A landscape with many valleys, sampled at points; each row gives a point and its height.
A ball rolls from a point to the lowest of its 2 nearest points, and stops where none of them is lower. Distance is the straight distance between rows; heights are no part of it.
rimu (h 608): [ -5   6 -18  -3   9 -22  22   4  -7   6  17  17 -16   7  18   0 -12 -25
 -28 -35  11   2   6]
zeru (h 405): [ 31  50  28  19 -37 -11  20  42 -10  10 -43 -10  -3 -27   2 -44 -13 -37
 -43  -8 -29 -17  18]
fofo (h 601): [ 41   6  38   2 -36  -8   3  11  31   0 -37 -27  32 -21 -22 -13 -11 -27
 -14  -6  -7  15  18]
gope (h 285): [ 71  -7 -22 -10   5  12 -15   0  -8  33  -7 -34  23 -10 -25  13  35   3
  44  27  -3  16 -12]
dono (h 298): [ 11 -65 -10 -25  14 -19  -2 -14  20  11   5  32  32  13  17  41  20 -34
 -18 -39  28  16  14]
Mufo (h 569): [ 29  22  -2  16  -1  34 -27  15   3  14 -32 -26  31 -20 -23  -9  26   8
  20  19  -6 -17  22]
Nezo (h 563): [-54 -20  24   8 -12   9  -4 -17  26 -32   1  14  19   0  -2 -11 -19  16
  -7 -28  -1  18  22]
vusi (h 497): [-48 -14  15  19   5 -10   4   2  38 -20   8  40  12  15  -8  19 -22  -6
 -41 -18  41  -2  21]
Gefup (h 350): [ 29 -56  32 -15  -5  -4  18 -56   6  -7 -14 -12 -69   2   8  26 -19  14
   9 -51 -41 -25 -15]
Nol (h 599): [ 47  12  23  12  -7  27 -21   4  15  20 -41 -38   2 -24 -19 -16   6   6
   8  11 -26 -32  27]
Fuve (h 791): [-40 -29  16  -2   6  35 -30 -32  10 -46  13  16  25  15  -9   7  16  31
  55  59 -12   8  -8]
gunug (h 445): [-44  -2   8 -16 -11  44 -24 -23 -16 -48   6   0   7   4  19 -33   9  40
  49  32 -49  -3   1]
mak (h 407): [-20  32 -32  18  19   8 -14  14   5   6  -3  -3  -8  -3  15 -23  17  -1
 -13   8  20 -46  29]
lasam (h 463): [ 43  45  46   9 -47 -14  25  19  -8   8 -39 -42  -5 -26  -9 -39 -32 -13
 -29 -24 -38  13   1]
zonov (h 368): [-16 -54 -14  -3  31 -16 -14  -6  22   9   5  45  25  15   8  47  20 -21
 -22 -16  58   5  21]
reda (h 532): [ 23  46  -6   3   1  39 -24  35 -33  21 -21 -32  39 -21 -16 -22  42  22
  22   5 -33 -14   9]
lolaz (h 726): [-34  -2  -3 -18  13  10   0 -27 -30 -30  50  24  -1  28   0  17  -1  32
  42  44 -11  26 -42]
kos (h 719): [ 61 -33  25  -9  -9 -19  17 -35   8   1  10 -10 -16   6 -27  40 -27   0
  21  -4 -16  31 -48]
Vivu (h 492): [  3  21 -15  -9 -20   3  -5  41 -27   8 -23  -5  59 -17   6 -29  37 -24
 -22 -24  -2  26  24]
Golu (h 218): [ 30 -43  -1 -31 -15 -38  25  -1  -3   6   5   5  23   2  42   4  -2 -39
 -30 -66  -5  42  10]
kupu (h 200): [ 31   7  -8 -22 -32 -38  22  45 -20  10 -15   5  35 -10   9 -17  13 -62
 -42 -20   8  41   0]
zutat (h 309): [ 32 -65  14 -22  -2 -11  13 -46  11   8 -23 -14 -47   2  21  29  -4  -5
 -17 -64 -28 -34   4]
bes (h 619): [-70 -21  30   4  -3   9   0 -21  22 -41  28  33  11  16  -2  13 -19  39
   9  -2  -3  28  -7]
Pivel (h 321): [-16   9 -15  15  31  14 -14  -6  23   3   5  -9 -31   4   1  -8   2  15
   7  18  22 -63   8]
fal (h 606): [-40  27  -3   2  12  21  -5  -8   1 -25  25  -5 -12  12 -12 -11  -7  34
  28  35  -3 -11 -20]
nire (h 596): [ -2   7 -10  12   8 -39  36  13  -3   6  13  43 -42  10  19  16 -30 -42
 -52 -28  23 -13  -8]
fik (h 597): [ 27   4  19 -18 -26   7   4   8 -10   4 -17 -32  29 -20   0 -23  10   5
   7 -21 -38  33   2]
dizu (h 692): [ 36 -43  42 -19 -24  -2  15 -42  -4 -24   4 -16 -12  -3  -1  10 -25  14
  39  -9 -42  39 -32]
poguz (h 505): [-48 -13   7   2  -6  18 -10   5  22 -27  -8  20  21   0  19 -28  -4   1
 -26 -39   2   2  44]
Zetob (h 566): [ 52 -20  71 -11 -40  -9   6 -22  43   3 -47 -40   2 -13 -18  -3 -30 -19
 -17 -25 -20   6  17]
kamo (h 736): [ 38 -13  -7   2   9  -9  10 -20  -1  10  19  -5 -19  11 -25  31 -16   7
  26  19   7  20 -33]
zor (h 568): [ 15 -11  -6   8   1  -2   1  -3  16   2 -17   5 -12  -3   7   1  -8 -29
 -22 -27   7 -12  13]
Tob (h 521): [ 19   8  32   5 -28  -9  24 -10   0   3 -17 -26 -23 -17   7 -21 -38   0
 -17 -38 -31  16  -2]
Vab (h 674): [-70  -8  11 -15   2   8  13 -20 -13 -43  57  42   4  31  15  21 -12  39
  20  13 -10  42 -27]
rus (h 324): [ -2   2 -44 -20  30  12  -4  -5 -24  14  24   4 -23   8  29   5  17   1
  10 -11   4 -19   3]
kur (h 744): [-19  -6  20  13  -3   1  -5 -17  10 -22  25  16   9  14 -41  27 -15  22
  39  49  11  33 -32]
ladur (h 213): [ -9   6 -39  -6  47   4  -9  -7  -7  18  27  -5 -45  13  19   5   9  14
  13   5  23 -54   1]
Vir (h 281): [ 46  40 -39  18  12 -15  -4  14 -19  49   2 -37  -2 -10 -32   3  18   6
  27  64  22  -4 -31]
mez (h 499): [-24 -39 -20 -23  32  -2   1 -19  -5  -2  50  44   3  27  11  54   4  13
  19  -2  23  29 -19]
zutof (h 452): [ 36  54 -43  -2  12   8   3  36 -58  42  -8 -25  -4 -11  13 -16  34  -4
  -7  -5 -24 -26   0]
vopi (h 523): [  2 -18  -7   8   0  10 -15   9  34   0 -33  12  26 -10   5 -10  17 -40
 -22  -7  25 -22  48]
Mel (h 284): [ 29  30  16  -8 -51 -27  24  60 -25   6 -37  -6  39 -19  -1 -34  12 -59
 -47 -15 -14  32   3]
vobam (h 639): [-11  40   9  17 -13  -2  27  -6  -6 -10   8 -12 -36  -2 -16 -11 -43  22
  -9  -4 -16  15 -29]
kavol (h 666): [ 17 -57  31 -24 -19   3   2 -36   0 -17  -7 -15  -2  -7  20   2  -8  17
  25 -34 -44  26  -3]
tul (h 491): [ 25  57 -19  -3  -5  12   0  46 -59  33 -22 -31  27 -21  -6 -19  32   3
  -7  -8 -33  -1 -13]
buk (h 401): [ 65  28 -24  -7   9  13 -10  11 -23  38 -17 -27 -10 -21  15 -10  19  -8
   2  -5 -22 -36  13]
foni (h 474): [  6  11 -26  15  14  17 -22  28  11  18 -37  10   2 -13  25 -21  33 -33
 -20   0  14 -50  48]
bupu (h 398): [  0 -48  55  -7 -17   2  15 -54   6 -27  -7   0 -59   8  14  17 -41  32
  15 -27 -53  -9 -28]
Vuful (h 332): [-10  -1 -29 -17  -7 -13   7  38 -19   6 -11  36   9  -8  48 -30  18 -60
 -45 -37   8  -4  37]
Litob (h 718): [-20  -2  -2  28   7  -2 -14  -5  24   0  20   2   9  10 -53  24  -7  30
  42  70  35  17 -26]
regon (h 231): [ 35   1 -23 -21 -15 -17  21  32 -29  20 -19   8  -4 -13  53 -27  20 -60
 -41 -48 -24  -3  26]
tosul (h 352): [ 24  47  14   7 -34 -11   8  71 -14  17 -50   5  24 -29  -1 -46  21 -53
 -46   2 -20 -13  18]
buve (h 462): [-39 -22  51   7 -16  -1  17 -38  21 -35   2   9 -45   1  15  -1 -45  42
 -10 -37 -34   5  -7]
gef (h 346): [ 74   9 -21  -4  14  26 -14   2 -25  42 -12 -36   2 -15  -8   4  34   5
  38  18 -20 -22  -4]
nodi (h 434): [  7  69 -36  32   8 -17   4  44 -12  32  -9 -12 -27  -1  -4 -20  -5 -16
 -25  42  27 -41  -2]
gak (h 415): [-41  -2 -18  -8  -8   0  -1  20  -8  -6 -15  22   7  -8  48 -44   7 -26
 -47 -47  -9  -3  39]
Risel (h 538): [-63  25  14  -2  -9  28  -5  -4 -11 -40  11  -8   6   3   0 -28  -9  39
  21  11 -30  10  -2]
runi (h 632): [ 57  27   8  16 -25 -13   3  31   8  24 -34 -22  39 -16 -30 -10   9 -34
 -11  21  10  13   8]
fada (h 628): [ 31  -9  12   1   6  39 -20 -22  14   2 -25 -34 -16 -12 -19   1  12  22
  43  19 -16 -33   0]
Los (h 582): [-11  23  30   1 -36  -4  24  -9 -22 -23   0 -26 -20 -13   2 -29 -35  27
   6 -25 -46  41 -22]
Rul (h 557): [-12 -48 -15  -6  29   3 -24 -22  10   2  30  27  19  20 -11  48  22  14
  35  35  45  12  -6]
banu (h 649): [-48  42 -12  14  14  11 -18  11   5  -8  17 -11   2   4 -29 -16  -5  33
  15  44  32 -10 -11]
lar (h 362): [ 30  47 -42  17  13  -9  -1  26 -20  36   1 -19  -5  -6 -10  -6   7  -5
  11  34  22 -23  -6]
rivi (h 634): [ 30 -35  20 -19 -26   0  -1 -19   7  -6  -9 -22  29 -11  -5  -2  -3  -6
  15 -22 -17  39   5]
reron (h 210): [ 30 -65 -13 -27   3 -27  22 -17   2  12  17  22   4  16  27  35   2 -33
 -23 -60   7  28   1]
dera (h 779): [-23  13  15  11   7 -17  23 -17  -3 -15  46  19 -24  22 -35  32 -37  27
  14  32  10  35 -55]
gabav (h 558): [-10  26 -27  18  22 -30  22  22  -2   4  12  31 -56   7  27  -4 -21 -37
 -53  -6  29 -42   4]
taraf (h 122): [-38 -38  20   4  28  14 -24 -37  33 -24  15  15 -38  31 -13  37  10  50
  32  46  12 -62 -20]
rorak (h 690): [ -9  30 -11  34   5  -9 -11   4  19  13  11 -20  -4  -2 -51   6 -15  20
  23  67  35   1 -23]
kuri (h 572): [-66  14   2  11  19 -17   7   6  19 -11  45  42   2  26  -6  24 -19  17
 -27   8  44  12   0]
guvo (h 220): [-43 -32   9  -7  28  38 -32 -37  25 -39  10  10 -29  21   5  10  22  42
  41  35  -7 -64  -3]
gezi (h 440): [-40 -32   6  15  22   3 -16  -9  44 -12   8  37  22  13 -11  34   5   5
 -18  -4  49  -7  19]
Bofeb (h 506): [-20 -39  62   6 -24  -1  13 -37  41 -22 -18  -2 -37  -2   5   1 -43  22
 -26 -51 -26 -18  10]
Kati (h 500): [ -3  33 -37  25  28 -32   7  23  -3  29  10  10 -43  10   9   2  -9 -26
 -25  36  52 -45  -3]
kubod (h 660): [-53   8 -17  -6  13  19 -23   4  -8 -24  25   6  39   8 -15  -1  23  23
  38  32  20  27   2]
Kobod (h 77): [ 30 -19   1 -19 -27 -45  28  21  -1   4  -6  15  26  -4  24 -12  -9 -67
 -48 -44   2  39   9]
luto (h 673): [-53  28 -20  30  20   0 -27  21  21  -3  15   2   9   5 -19 -18   3  10
  -2  45  60 -26  21]
feve (h 678): [-16  26   7  31   2 -13  21  -5  19  -2  17   6 -33   6 -27   7 -51  12
 -18  10  19   0 -22]
muv (h 427): [-19 -19 -41 -37  38   0  -6 -10 -31   9  49  23  -2  21  23  27  20   6
  19  -1  17  12  -8]
Roful (h 182): [ 51  34 -28   5   7   5 -10  14 -29  40   0 -38  20  -9 -36   8  29  13
  42  51  -3  25 -32]
suso (h 539): [ 18 -41  66  -8 -34  -3   4 -34  40 -12 -40 -31 -25 -14  -3  -2 -33   2
 -12 -44 -29 -12  18]
nozal (h 765): [-31 -32  25  -4   0  19 -12 -46  -4 -51  25  31   4  27  -1  28  -9  31
  46  55 -27  11 -31]
gif (h 629): [-60  13 -11  27  20 -19 -11  19  28   2  27  35   1  15 -12  14 -16   5
 -23  33  70 -24  10]
Mevu (h 327): [-40 -12  -3  -9  20  48 -37 -15  12 -31   5   0  -2   6  12 -15  23  35
  43  20 -15 -35  19]
sube (h 658): [ 34  45 -10  24 -17  -8  -8  44 -13  36 -34 -29  56 -26 -48 -11  23 -20
  -3  45  17  22  -7]
gopa (h 428): [-21  22 -44 -12  -1  -7   2  39 -35   6 -10  14  38 -10  20 -20  25 -31
 -34 -22  19  22  23]
fonu (h 605): [-21  15 -20  -2   5  12 -10   6 -10  -8   7  -4  20   1  -2  -9  11   5
  10  -1   8  16   5]
gagiz (h 90): [ 26   1 -22 -16   0  -6  17   4 -24  21  -9 -11 -22  -6  53 -25   4 -18
 -24 -57 -33 -10  17]
tedum (h 712): [ 20   3  -2  28  15 -25  14 -14  18  16  16   1 -37  12 -32  38 -29   5
   4  27  31   0 -38]
ludig (h 547): [ -6  17 -11 -16  -8  19  -4  22 -30   1 -16 -15  41 -15  10 -30  24  10
   1 -21 -22  25  12]
Ripa (h 603): [-44 -22  -9 -13  25   7 -22 -10  -4 -16  43  36  39  22 -11  40  22  19
  44  49  34  35 -16]
mal (h 236): [ 41 -32 -20 -19  17  -1  11 -27 -11  16  -3 -11 -36   1  41  11   9  -6
  -1 -54 -26 -23   1]

Where does a ball stop that starts at each point below?
vobam | Kobod
rimu | ladur
kur | taraf
nire | Roful
dizu | gagiz
gif | reron
Ripa | ladur
Mufo | Roful
suso | gagiz

For each start below, name every point that the ball comes to, in order.
kamo | tedum, feve, vobam, Los, Tob, lasam, zeru, tosul, Mel, kupu, Kobod
luto | gif, kuri, vusi, gezi, zonov, dono, reron
Nol | Mufo, reda, tul, zutof, buk, gef, gope, Roful
fada | Mufo, reda, tul, zutof, buk, gef, gope, Roful
